Points on a hilly landscape, in no order, each with its height.
A ball rolls from a point to whichever of its 2 nearest points has the largest drop for the distance, and stops where none of them is lower. Distance is the straight distance between rows; heights are no part of it.
K_695: [ 3.66 -2.06 -0.69 -3.50 -1.44  0.71  0.90  0.85 -2.05  1.39 -0.43  0.16
  5.15 -1.63  0.13  0.28 -0.46 -3.28  2.42  2.34  1.74  0.72  0.27  0.44]  height 1.73
K_708: [ 0.54  1.07  0.34 -4.69 -1.59  1.29  1.28  0.76  2.14 -0.72  0.95 -0.06
  2.05  3.15  0.57 -0.39 -1.06 -3.62 -0.87  1.13  0.71  3.25  0.80 -3.10]  height 9.12
K_413: [ 0.45  1.35 -0.10  0.56  0.65  0.77  0.19 -0.67 -1.98 -1.24  0.67  1.64
  0.25  0.56  2.42  0.74 -0.90  1.20  1.67  1.51 -1.22 -0.72  0.25  2.35]  height 3.62
K_136: [-0.38 -2.70 -1.57  2.67  4.36 -1.47 -0.93 -1.90 -2.99  0.97 -1.81  2.40
 -1.45 -2.59  1.05  1.25  0.73  3.30  1.11 -1.93 -0.28 -2.90 -0.28  2.30]  height 4.16
K_907: [ 1.34  0.14  4.37 -2.38  0.83  0.91 -0.54 -2.98 -1.36  0.85 -1.25 -0.30
 -1.16 -4.09 -1.24  4.28 -1.06 -1.71 -0.75  1.92  1.16  2.98  3.73 -0.56]  height 4.67
K_244: [ 2.04  0.95  4.38 -1.94  0.11  0.64 -1.88 -1.25 -0.83 -0.27 -0.20 -0.17
  0.35 -0.33 -1.33 -0.94 -0.45 -2.20 -2.06  1.02 -3.36 -1.13  0.57  2.84]  height 3.70
K_641: [ 1.54  2.60 -3.10  2.75 -2.13 -0.24  0.73 -2.85  2.33 -0.83  1.47 -2.03
 -0.69 -4.70 -1.28  2.18 -0.80  2.69 -0.34  0.78  1.42 -1.26 -2.02  1.30]  height 0.59
K_7: [ 2.61  0.68 -0.54  0.42 -2.03 -0.64 -0.10 -0.43  1.98  0.84  0.32 -1.81
  1.38 -1.45 -1.36  0.33  0.27  0.59 -1.30  1.05 -2.25 -1.66 -1.94  1.33]  height 2.98
K_529: [ 0.55  0.49  1.69 -0.14 -0.19 -2.38 -2.26  0.13 -0.10  2.30  2.04 -2.41
  0.77 -4.83 -2.57  2.65  0.40  3.85 -0.40  0.03 -2.12  1.39  2.21 -2.40]  height 3.15
K_486: [-0.80 -1.38  1.99  0.58 -4.86 -0.70 -0.58 -0.47 -1.01 -0.20  4.20 -1.83
  3.70 -3.05 -3.04  1.50 -0.45  1.15 -1.05  1.28 -1.44  0.89  2.39 -2.38]  height 2.26
K_272: [ 2.07  2.60  1.90 -2.64 -1.51  1.40  0.39 -0.95 -0.21  0.45 -0.55 -2.36
 -0.64 -4.63  0.02  3.66 -0.48 -1.59  0.67  1.56  2.94  3.03  2.41 -0.93]  height 5.15
K_23: [-0.91  0.38 -3.09  1.84  0.33 -0.73 -0.53  0.56 -1.24  0.74  1.38  0.04
  0.09 -0.78  1.62  0.92  0.54  4.63  2.76 -1.91 -0.69 -1.30 -0.49 -0.10]  height 2.55
K_949: [-0.82  0.77 -0.38 -3.36 -0.07  0.51  2.26  0.75  3.44  0.14  0.07 -1.22
 -1.46  1.38  0.77 -3.09 -2.14 -2.54 -0.47 -0.44  4.03  2.12  0.73 -4.38]  height 4.50
K_103: [ 2.21  0.47 -1.16 -0.84  2.31 -0.91  0.95  1.40  3.18  1.13 -1.07  1.61
  0.33  2.41  0.80  1.08  0.66 -0.63  0.09  1.28 -1.41  2.52 -1.39  0.09]  height 6.06
K_788: [ 3.75 -0.36 -4.20  1.35  0.77  0.37  0.48 -0.86 -0.06 -0.76 -0.85  1.64
  2.75  1.05  1.54 -1.52 -0.25 -0.56  1.43  1.66 -0.58 -2.81 -4.39  4.53]  height 2.56
K_480: [-2.43 -3.94  0.90 -0.75  2.33 -1.20  0.04  1.46 -3.19  0.88  1.46  4.01
  2.24  4.00  2.19 -1.43 -0.85  2.78  0.54 -0.33 -1.55  0.57  2.02 -1.62]  height 6.18
K_245: [ 1.72 -0.65 -2.81  1.89  0.13 -2.01 -0.19  0.15  0.93  1.85 -0.54 -1.35
  0.43 -3.24 -1.61  2.33  1.22  2.35  1.50 -0.12  0.82  0.62 -1.53 -0.89]  height 1.12
K_490: [-3.00  1.22 -0.19  1.93 -3.75  2.47  0.96  2.60 -1.16 -2.83  0.69  0.42
 -0.16  2.99  0.36  1.90  1.41 -2.55 -0.04  0.21  0.24  2.14  0.98  0.62]  height 2.83
K_32: [-3.12 -0.28  1.88 -0.77  3.67  0.50  0.68 -0.39 -0.98 -1.65  0.93  2.25
 -2.79  3.04  2.52 -0.20 -1.98  1.28  0.49 -0.29  1.09  2.13  2.75 -2.08]  height 7.42
K_352: [ 5.05 -0.28 -0.58 -3.49 -2.16  0.00  0.51  0.94  1.17  2.06  0.20 -0.68
  5.44 -0.95 -1.11  1.08 -0.08 -2.69  0.69  3.23 -0.88  2.03 -1.17 -0.14]  height 1.05
K_33: [-0.90 -1.87  3.03  0.88 -0.38  0.08 -1.67  0.86 -2.40  1.26 -2.93 -0.87
 -0.73 -2.07 -2.14  2.23  2.64 -1.72  0.26 -0.64  0.65  1.49  1.97  0.01]  height 1.50
K_861: [-2.09 -2.29 -0.96 -1.76 -1.70 -0.88  2.17  1.33  2.57  0.69  1.63 -1.44
  0.07 -0.04 -0.47 -1.71 -1.85 -1.66 -0.78 -0.79  4.61  2.13  0.91 -5.59]  height 5.05
K_192: [ 0.03  2.39  2.81 -1.87 -0.89  0.92 -0.73 -0.32  1.53 -1.69  2.79  1.72
  1.41  4.93  0.24 -0.85 -0.82 -0.62 -2.74  2.15 -4.61  1.50 -0.11  0.48]  height 7.91
K_431: [ 0.66 -1.33  1.08  0.71  2.36 -2.71 -0.73 -0.52  1.30  2.74 -2.34 -1.52
 -2.03 -3.72 -1.86  2.54  1.32  2.29  0.01 -1.12  0.73  0.87  0.31 -1.27]  height 1.47
K_891: [-1.09 -1.04 -2.30  1.43 -1.26  1.00  0.39  1.27 -4.19 -1.27  0.17  2.76
  2.35  0.06  3.70  0.20  0.35  1.30  2.67  0.90  0.74 -1.04  0.98  1.95]  height 3.14
K_817: [ 1.04  0.26  4.36 -1.86  2.34  0.39 -0.92 -1.25 -1.75  0.70 -0.95 -0.23
 -0.99 -1.70 -0.63  1.74 -0.59 -0.66 -0.74  0.84 -1.29  0.64  2.53  1.34]  height 4.17
K_999: [ 1.70  3.74  2.43 -1.92 -0.71  1.14  0.75 -2.64  2.45 -0.03 -1.19 -2.47
 -2.64 -3.68 -0.48  1.77 -0.99 -1.10 -1.41  1.22  1.53  3.18  1.39 -0.92]  height 5.45
K_207: [ 0.98 -2.91  0.07 -2.51  1.38 -0.70  2.02 -1.17  1.86 -0.83 -0.83  1.27
  1.10  1.90 -0.99 -2.68 -1.58 -3.82 -1.08  0.81  3.06  2.25 -1.03 -2.66]  height 4.12
K_606: [ 0.06 -5.57 -2.19  0.78  0.25 -1.63  1.49 -0.90  0.54 -0.57  3.45  1.67
  4.00  0.08 -3.34 -0.44 -2.32  0.91 -0.98  2.30  1.72  2.58  0.42 -3.82]  height 5.77
K_553: [-1.14 -0.49 -0.05  0.48  3.95 -0.04 -2.19  0.32 -4.51  1.54 -2.08  3.19
 -0.55 -0.95  3.35  1.51  2.10  4.74  1.59 -1.09 -2.86 -0.83  2.59  1.68]  height 4.63
K_697: [-1.31 -0.53 -3.73  1.87  1.88 -2.68 -1.13  1.52  0.05  2.59 -0.53 -1.63
  0.18 -1.17 -0.47  0.06  2.74  4.38  1.99 -4.08 -0.19 -1.50 -2.00 -1.25]  height 2.27
K_712: [ 1.18  2.61  1.06 -0.15  4.75  0.70 -0.13 -3.04 -0.49 -1.29 -1.38  1.86
 -4.12 -0.20  2.33  1.78 -1.39  1.43  0.31  0.86  0.16  1.60  0.58  1.95]  height 7.96
K_601: [-1.87 -0.39  0.43 -1.85  1.76 -0.25  1.21  2.49  3.07  1.27 -1.03  0.54
 -2.13  3.94  0.75 -0.71  0.70 -0.62 -0.37 -1.51 -0.02  3.47  0.75 -3.99]  height 6.48
K_176: [ 1.81  0.00 -0.12  2.50  3.51  0.56 -0.71 -2.90  0.54 -1.05 -3.98  1.86
 -3.37  0.71 -1.95  1.07  0.54 -2.71 -2.90  0.56 -0.74  0.28 -1.64  5.06]  height 3.37
K_551: [ 0.66 -2.27  6.18 -2.02  2.10 -0.62 -1.09 -3.45 -0.35 -0.64 -0.11  1.39
  0.61  0.76 -2.39 -3.85 -1.63 -3.52 -4.36  1.16 -1.62 -0.43  0.40  0.22]  height 5.51
K_329: [-0.10  0.80 -0.70 -2.38 -2.50  0.83 -0.60  1.67 -0.22 -0.22  3.19 -0.20
  2.65  3.23  2.37 -6.07 -2.60 -0.32  1.37 -0.20 -0.41 -3.03 -0.82 -0.90]  height 1.26
K_373: [-2.14 -2.07  1.55  1.58 -1.70 -0.40 -0.05  1.29 -1.79  0.25 -0.42 -0.91
 -0.02 -0.77 -1.08  0.58  1.56 -0.41  0.09 -0.78 -0.08 -0.48  1.13 -0.28]  height 0.71
K_978: [-2.73  0.22 -0.70  2.29 -3.37  1.20  0.44  0.24 -2.69 -3.34  2.08 -0.22
  0.42 -1.10  1.36 -0.76 -1.19 -1.97  0.63  1.22  3.24 -2.77  0.45  1.12]  height 1.83
K_303: [-2.46 -1.13 -0.63  0.72  0.93 -1.53 -1.95  1.94 -1.80  2.21 -2.60 -2.74
 -1.06 -1.88 -0.80 -0.62  3.50  2.27  1.77 -5.04  0.38 -3.29 -0.41 -0.08]  height 1.95
K_897: [-0.86  0.76 -0.16 -0.74 -2.12  0.18  0.24  1.00  0.92  0.30  2.65 -0.42
  0.79  0.70  0.95 -0.23 -1.80  1.42  0.49  0.34  0.51  1.06  1.18 -2.99]  height 7.06
K_438: [ 0.55  1.49 -0.85 -1.89 -3.55  1.65 -0.54  2.96 -0.69  0.62 -0.16 -3.84
  0.55 -1.38  1.29 -2.36  1.22 -0.99  2.28 -2.60  0.26 -4.20 -0.42  1.23]  height 1.56
K_43: [ 1.67 -3.73  0.45 -1.29 -0.18 -0.43  0.05  0.59 -2.95  1.92 -1.55  0.92
  3.03 -1.89 -0.56  2.04  0.89 -2.64  1.32  1.33  1.41  1.46  1.46 -0.52]  height 2.40
K_367: [-3.09  1.18 -1.54  3.21 -2.68 -0.97  0.53  0.60  3.15  0.26  1.36 -0.72
 -1.41  0.44 -0.48  1.09  0.74  2.19 -1.30 -1.31 -0.37  1.38 -0.43 -3.04]  height 2.86
K_666: [ 2.15 -0.06 -1.66  1.31  3.27  0.68 -0.58 -1.99  1.22 -1.02 -3.66  0.42
 -2.62  0.56 -2.24  0.30  1.97 -1.61 -1.61 -0.69 -0.83 -2.88 -3.86  5.60]  height 3.19
K_238: [-0.91 -1.22  0.12  0.61 -1.92 -1.79 -1.54  0.69 -0.55  1.40  4.45 -1.13
  2.39 -2.40 -2.50  0.47 -0.56  3.71  0.04  0.01 -2.51  1.06  1.61 -2.95]  height 2.79
K_195: [-2.22 -0.79 -0.84  2.66 -1.34  0.08  1.26 -0.77 -0.53 -3.19  0.52  0.15
 -0.69  0.02  0.65 -3.66 -1.92 -1.89 -0.55  0.08  4.39 -2.75 -1.31 -0.09]  height 2.35
K_125: [ 1.12 -0.06 -3.32  1.00  2.51  0.44  1.38 -0.64  0.81 -0.68 -2.63 -1.28
 -2.16  0.20  0.32 -2.06  1.04 -0.20  1.44 -2.49  2.24 -4.42 -3.31  2.75]  height 3.16
K_338: [-1.82 -2.90  4.22  0.04  2.97 -0.57 -0.11 -2.00 -0.90 -1.05 -0.30  1.31
 -1.57  1.64 -1.21 -3.09 -1.65 -1.31 -2.57 -0.86 -0.63 -1.35  1.15 -0.47]  height 5.08
K_315: [-3.60 -2.66 -0.80  2.13  1.56 -1.10  0.77  1.58 -2.32 -0.54  1.23  2.79
 -0.30  2.47  2.61 -1.72 -0.64  2.72  1.96 -1.35  0.76 -0.60  0.94 -1.31]  height 6.49
K_335: [ 2.29  1.67 -0.74 -1.95  1.95 -1.37  0.15  1.23  3.84  2.40 -1.30 -1.91
 -1.79  0.20 -0.03 -0.89  0.91  1.43 -0.23 -1.50 -1.96 -1.51 -2.41  0.26]  height 1.40
K_589: [-0.12 -2.99  0.53  0.71  0.16 -0.91 -2.07  1.59 -3.23  2.24 -2.91 -1.28
  0.63 -2.40 -1.12 -0.81  3.05  0.21  0.97 -2.73 -1.14 -3.70  0.01  1.92]  height 1.53
K_430: [-0.23 -0.33 -0.50  1.18  5.03 -2.52 -2.42 -1.52 -2.83  2.77 -1.34  1.96
 -1.03 -2.52  1.41  2.74  1.52  5.55  1.79 -1.40 -1.32 -0.73  1.22  0.96]  height 4.35
K_321: [-0.90 -1.52  2.62 -1.68  2.22 -0.22  1.01 -1.15  0.93 -1.45  0.31  1.63
 -0.35  3.28 -0.51 -2.20 -1.45 -2.06 -2.25  0.54  0.40  1.31  0.19 -1.75]  height 4.65
K_605: [ 2.73  3.29  3.22 -2.88  1.59  0.45 -0.20 -1.29  2.89  0.64 -2.59 -1.73
 -3.02 -1.67 -1.21  1.85  0.59 -1.18 -2.37  1.19 -1.46  2.79  0.64  1.15]  height 5.70
K_590: [-3.76 -1.94 -0.09  0.22 -0.64 -0.26  0.51  0.99 -2.46 -0.54  3.30  1.39
  1.01  1.84  1.68 -0.68 -1.88  2.07  0.95 -0.25  1.60  0.11  2.49 -3.41]  height 6.76
K_232: [ 1.06 -0.47  1.51  1.07  2.12  1.16 -1.28 -0.56 -1.84  0.40 -3.42  1.19
 -3.46  0.24 -1.68  1.88  1.22 -3.00 -1.43 -0.05 -1.39  0.55  0.50  4.18]  height 3.67
K_199: [ 2.08 -0.21 -2.99  2.37 -0.09 -0.68  0.59 -1.56  1.68 -0.90 -0.40  0.41
  0.79  0.31 -0.67  0.73  0.49  0.36 -0.15  1.18 -0.65 -1.95 -3.75  2.68]  height 2.74
K_322: [ 2.74  2.22 -4.97  0.68 -1.17  1.47  0.52 -0.54 -0.77 -0.66 -0.05  0.31
  1.67 -0.90  2.90 -0.25 -0.15  0.54  2.67  0.74  0.57 -2.93 -2.76  3.93]  height 2.39
K_70: [-1.72 -0.23  1.14  0.82  5.07 -0.62  0.17 -0.58 -1.53  0.03 -0.23  3.55
 -2.99  2.09  2.53  1.63 -0.54  3.40  1.17 -0.15 -0.50  1.87  2.31 -0.25]  height 7.69
K_396: [-3.16  0.86 -0.05  0.71 -2.33  0.67 -0.18  2.44  0.45 -0.57  3.45  1.14
  1.19  4.40  2.10 -0.29 -0.58  1.83  0.39 -0.55 -2.43  0.41  1.22 -2.34]  height 7.31
K_997: [ 0.35 -0.86  0.11 -1.21  0.17  0.45  1.15 -2.05  0.41 -2.69  0.09  1.11
  0.17  1.15 -0.38 -5.07 -1.51 -5.01 -1.09  1.51  5.29  0.76 -1.85 -2.04]  height 3.48
K_583: [ 3.17  3.99 -0.77 -3.17  0.17  0.11  0.02  0.16  4.69  2.15  0.25 -1.81
 -0.43  1.68  1.43 -3.09 -2.11  0.46  0.16 -0.84 -1.27 -0.98 -2.12 -1.18]  height 1.02
K_764: [-2.22 -3.83  2.51  0.12  3.49 -0.63 -1.30  0.86 -3.60  0.49 -0.57  3.89
 -0.08  2.61  0.82 -1.11  0.46  0.90 -0.25 -0.73 -2.79 -0.65  2.32  0.83]  height 5.81
K_563: [-2.01 -5.09 -0.49 -1.29 -1.04 -1.65  1.65 -0.34  0.38 -0.43  2.55 -0.22
  2.22 -0.37 -1.82 -1.22 -2.36 -0.38 -1.01  0.22  3.70  1.58  1.78 -5.22]  height 5.49
K_443: [-1.29 -1.28  0.88  2.19 -3.39 -1.24  0.81 -1.13  0.16 -0.33  1.88 -1.63
  0.88 -3.73 -3.18  2.16 -0.03  1.01 -1.89  1.28  1.30  1.80  0.97 -1.93]  height 1.60
K_386: [-2.23  0.97 -2.63  1.55 -3.21  1.65  0.18  1.34 -4.07 -2.43  2.90  1.14
  2.65 -0.89  3.41  0.08 -1.23 -0.04  2.27  2.10  3.03 -1.75  1.21  0.67]  height 2.49
K_904: [-2.31 -5.68  2.29  3.35  0.30 -0.06  0.17 -1.46 -1.46 -1.08 -2.00  2.27
 -0.10 -0.26 -2.97  0.85  0.36 -3.44 -2.38  0.42  1.75  1.02  0.90  0.12]  height 3.11
K_981: [-2.58  1.94 -0.58  2.16 -4.15  0.87 -0.04  1.91  1.45 -0.96  0.91 -1.11
 -0.17  1.78  0.09  2.23  1.86 -0.48 -0.96 -0.60 -1.17  1.52  0.19 -1.06]  height 3.28
K_55: [ 2.24  1.08 -5.60  3.50  0.08 -1.10  0.31 -1.13  1.56  0.55  0.23 -0.79
 -0.33 -4.05 -0.89  3.66  0.41  3.14  2.03  0.68  1.57  0.23 -2.11  0.91]  height 0.89
K_171: [-3.63  0.48 -1.33  4.14 -1.76 -1.89 -1.30  0.77  0.21 -0.36  0.77 -1.23
 -0.16  0.13 -1.27  2.22  2.95  3.47 -0.11 -2.62 -0.92 -0.68 -0.52 -1.12]  height 2.50
K_681: [-0.31  1.13 -5.46  1.11 -0.33  0.11 -0.94  1.05 -1.66  1.21  1.57  0.05
  1.83 -1.37  1.74  1.04  2.24  5.80  3.24 -2.86 -1.54 -3.61 -1.38  2.27]  height 2.80
K_417: [-1.63  0.56 -0.13  2.29  4.27 -0.30  0.67 -1.74  0.33 -0.94 -1.03  1.40
 -4.76  0.67  1.45  1.73 -0.70  2.65 -0.01 -0.80  0.61  0.61  0.02  0.52]  height 7.84
K_316: [ 3.02  3.32  1.36 -2.86  1.66  0.87  0.10 -0.24  1.99  0.54 -1.04 -0.18
 -0.88  0.86  0.75  1.40 -0.26 -1.03  0.01  1.97 -1.14  2.72  0.31  0.13]  height 5.90
K_724: [ 0.02  1.46 -1.11  2.85 -2.88 -0.34  0.71 -1.92  0.46 -1.36  2.77 -1.25
 -0.22 -4.39 -1.06  2.97 -1.65  2.45 -0.17  1.83  1.65  0.98  0.49 -0.38]  height 1.03
K_814: [-0.80 -2.61  0.78  2.33  3.19 -2.28 -0.25 -2.09  1.05  1.23 -2.82 -0.80
 -3.55 -2.66 -2.26  0.30  0.33  1.43 -0.98 -1.99  1.08 -2.13 -0.59 -0.19]  height 1.80
K_385: [-0.08  1.99  1.42 -0.07  1.03  2.26 -0.06  1.15 -2.54 -0.67 -2.34 -1.68
 -4.02  0.77 -0.82  0.36  1.28 -2.71 -0.32 -1.49  0.23  1.20  1.59  2.45]  height 3.23
K_114: [ 1.66 -0.15 -0.13 -2.18 -2.18  0.34  0.67  2.18  0.84  1.20 -0.99 -1.10
  2.76  0.31 -0.47  1.99  1.88 -2.69  0.79  1.30 -0.24  2.38 -0.02 -0.70]  height 1.70
K_119: [ 0.61  3.63  1.92  0.37 -2.61  1.91 -0.47 -1.30  0.45 -2.25  0.06 -0.40
  0.09  0.04 -0.48  2.07  0.32 -2.07 -1.76  2.54 -1.71  1.32  0.53  2.15]  height 8.28
K_292: [ 3.38  0.74  2.20 -0.75 -1.60 -0.46 -1.61 -0.46 -0.56  0.38  0.64 -0.28
  3.16 -0.50 -1.06  0.27  0.28 -0.66 -1.31  2.11 -4.17 -2.55 -1.27  3.48]  height 3.30
K_548: [ 0.60 -1.59 -0.51  1.65  1.36 -1.58  2.25 -1.73  3.53 -0.13 -0.59 -0.45
 -1.53 -0.77 -1.35 -1.18 -1.10  0.58 -1.93  0.52  1.41 -0.10 -2.00 -0.86]  height 2.42
K_410: [ 0.42  2.27  0.95 -3.02 -2.41  1.67 -0.44  2.02  1.83 -0.56  2.60  0.56
  2.14  5.35  1.37 -2.51 -1.25 -1.31 -0.37  0.73 -3.63 -0.06 -0.33 -0.72]  height 7.68
K_359: [-1.71  2.60 -0.63  0.43 -2.33  1.26  0.69  1.66  3.01 -0.91 -0.76 -1.71
 -2.76  1.87 -0.45 -0.04  1.22 -0.48 -1.64 -1.66 -1.90  0.20 -1.07  0.33]  height 3.66
K_165: [ 0.87  2.86  2.38  0.59  0.42  1.15 -0.25 -2.17  0.50 -2.72  0.91  2.27
  0.20  3.02 -0.14 -0.06 -0.83 -1.60 -2.15  2.47 -2.51  1.29 -0.53  2.57]  height 8.12
K_265: [-0.12  3.17  2.71 -1.89 -4.23  1.84  0.13 -1.38  1.60 -2.36  2.18 -0.99
  1.29  0.67 -0.64 -1.54 -1.00 -2.67 -2.84  1.82 -1.06  1.04 -0.11  0.09]  height 8.53
K_818: [-1.07  0.39 -0.59 -3.46  1.83  0.78  1.40  1.33  1.55 -0.28  0.01  1.68
 -0.67  4.28  2.08  1.56 -0.62 -0.69  1.00  0.06  1.36  4.54  1.61 -4.13]  height 6.78
K_140: [ 0.38 -0.69 -0.26  0.10 -2.61  0.17 -0.74  3.35 -0.99  1.43 -1.87 -1.80
  1.74  0.02 -0.88  1.17  3.50 -1.51  1.07 -0.56 -1.13 -0.08 -0.45  0.33]  height 1.44
K_271: [-0.42  0.47 -1.29 -0.88 -3.43  1.18  0.30  2.63 -1.01 -0.70  1.47 -1.38
  1.96  0.29  1.74 -2.80 -0.46 -1.60  1.70 -0.21  0.80 -3.07 -0.33  0.04]  height 1.04
K_587: [ 1.21 -0.83  1.81  1.17  2.44 -1.04  0.54 -2.71  2.24  0.56 -3.15 -0.96
 -3.59 -2.14 -2.71 -0.60 -0.19 -0.20 -2.83 -0.29  0.37 -0.97 -1.33  1.61]  height 2.10
K_588: [ 2.35  2.93 -0.22 -2.44 -0.36  0.71 -0.46  0.09  1.55  0.07  1.20 -1.29
  0.81  1.39  1.97 -4.96 -1.98  0.51  1.05 -0.76 -1.68 -3.01 -2.18  0.20]  height 0.62
K_25: [ 0.34  3.31  0.58 -3.75 -3.53  1.96  0.07 -0.31  2.52 -0.94  1.92 -1.01
  1.70  1.49  0.30 -3.17 -1.81 -3.36 -1.29  0.80  1.14  1.12 -0.32 -2.96]  height 8.85
K_532: [-1.72 -4.74  3.44 -0.54  3.17 -1.27 -0.20 -1.17 -3.21  0.99  0.64  2.45
  0.85  0.73  0.60 -3.69 -2.08  1.36 -0.41 -0.93 -0.41 -2.44  2.00 -0.76]  height 5.43
K_360: [-0.14 -1.19 -0.31  0.56  2.62 -0.17  0.38 -1.04 -2.80  0.44 -1.18  1.70
 -0.91 -1.11  2.36 -0.39 -0.89  2.28  2.03 -0.29  0.74 -1.62  1.32  1.22]  height 3.93
K_445: [ 3.38  3.85 -1.80  0.02 -2.20  1.73 -0.48 -1.30  0.30 -1.55  0.04 -1.59
  0.88 -0.95  1.00  0.17  0.10 -0.78  1.72  0.84 -0.18 -3.09 -3.09  4.31]  height 2.18
K_698: [-0.98  2.03 -0.39 -2.62  1.99  1.71  1.05  0.59  0.62 -0.72  0.48  1.63
 -1.51  3.72  3.31 -1.56 -2.23 -0.57  1.29  0.01  2.35  1.94  1.12 -2.02]  height 7.07
K_435: [-2.02 -4.63  2.91  2.36  0.44 -0.47 -2.03 -0.38 -3.14  1.63 -2.74  2.13
  0.92 -1.53 -3.09  3.01  2.19 -2.56 -0.66 -0.15  0.88  1.93  2.22 -0.29]  height 2.29
K_855: [ 0.57  0.18 -2.01  0.43  0.68  0.08  0.08 -0.02  2.84 -0.32 -1.97 -1.42
 -1.50  0.94 -1.92 -1.17  2.29 -0.56 -1.09 -2.35 -0.76 -4.32 -3.78  3.46]  height 2.99
K_184: [ 0.17  3.56  0.63 -0.05 -2.37  3.30 -0.52  1.88 -1.94 -1.59 -1.66 -1.64
 -2.53 -0.17 -0.13  3.32  2.08 -2.62  0.72  0.10 -0.16  2.45  1.34  3.19]  height 2.69
K_628: [-0.39 -4.72 -2.31  2.71 -0.07 -2.30  0.91  0.59 -0.16  0.64  1.62  0.94
  2.81 -0.64 -2.53 -0.51 -0.21  1.05  0.32  1.06  1.13  1.09 -0.40 -1.92]  height 5.91
K_755: [ 1.69 -2.17 -0.66 -0.04  1.17 -1.86 -1.70  0.02 -2.08  3.02 -0.64 -1.07
  0.91 -4.16 -1.03 -0.13  0.76  2.30  1.59 -1.65 -1.61 -3.93 -0.39  1.86]  height 1.90
K_330: [-1.15  2.82 -0.26  1.02 -2.84  2.46 -0.05  1.77 -2.45 -1.39  0.30 -0.07
  0.00  0.11  1.63  3.96  1.41 -0.91  1.96  1.05  0.09  2.07  1.84  1.43]  height 2.06
K_350: [-3.26 -0.76  0.48  3.76  1.48 -2.60 -0.66 -0.92  0.88  0.11 -0.29 -0.88
 -2.94 -1.07 -1.87  1.66  1.83  3.58 -1.99 -2.72 -0.12 -0.77 -0.23 -0.89]  height 2.16
K_434: [ 2.65 -1.17 -0.84 -1.29  3.19 -2.23 -0.72  0.94  0.30  3.58 -1.91 -0.75
 -0.52 -1.74  0.29 -0.51  1.01  2.23  1.41 -1.59 -1.68 -1.88 -0.81  0.58]  height 1.74
K_510: [ 0.51  1.79 -1.90 -1.49 -0.21  0.29  1.40  2.46  4.87  1.97 -1.85  0.03
 -1.16  2.97  0.49  0.91  1.79 -1.49 -0.71 -0.30 -1.34  4.53 -0.85 -2.50]  height 6.22
K_843: [-0.49  0.53 -0.37 -1.62 -1.79  0.50 -0.03  3.64 -0.01  0.98  2.08  0.92
  3.14  4.52  2.44 -1.78 -0.02  0.87  1.34 -0.18 -3.82 -0.90  0.00 -0.26]  height 7.50
K_348: [-1.17  1.80 -0.20 -0.86 -0.64  1.59  1.00  1.41  1.94 -0.90 -0.47 -1.61
 -2.55  1.37  0.39 -2.20 -0.74 -1.96 -0.36 -1.18  1.22  0.47 -0.13 -1.28]  height 4.00
K_118: [-0.26  0.99 -1.43  0.97 -0.80  0.22  0.95 -1.77  0.11 -3.01  2.20  1.30
  0.65  0.40  1.33 -3.70 -3.15 -2.17 -0.22  2.37  5.28 -0.22 -2.05 -1.43]  height 2.82
K_256: [ 2.05  3.52 -1.12 -0.96 -3.00  2.31 -0.60  0.36  0.55 -1.36  0.25 -3.22
  0.72 -0.45  0.22 -2.97  0.64 -1.71  0.64 -1.25 -0.34 -4.20 -2.51  3.31]  height 1.94

Where does a ball stop that starts at each point below?
K_818 => K_271
K_410 => K_978
K_367 => K_641
K_628 => K_330
K_272 => K_271
K_606 => K_330
K_764 => K_978
K_430 => K_978

Call two points neighbours if one is among the 2 nearest of the other. Go from one point of each pair to the other, from neighbour to neighbour, staying as low as possible. Name the highest point that can't be avoided.
K_330 and K_641 => K_981
K_855 and K_330 => K_232
K_588 and K_589 => K_755
K_352 and K_373 => K_114
K_271 and K_588 => K_329
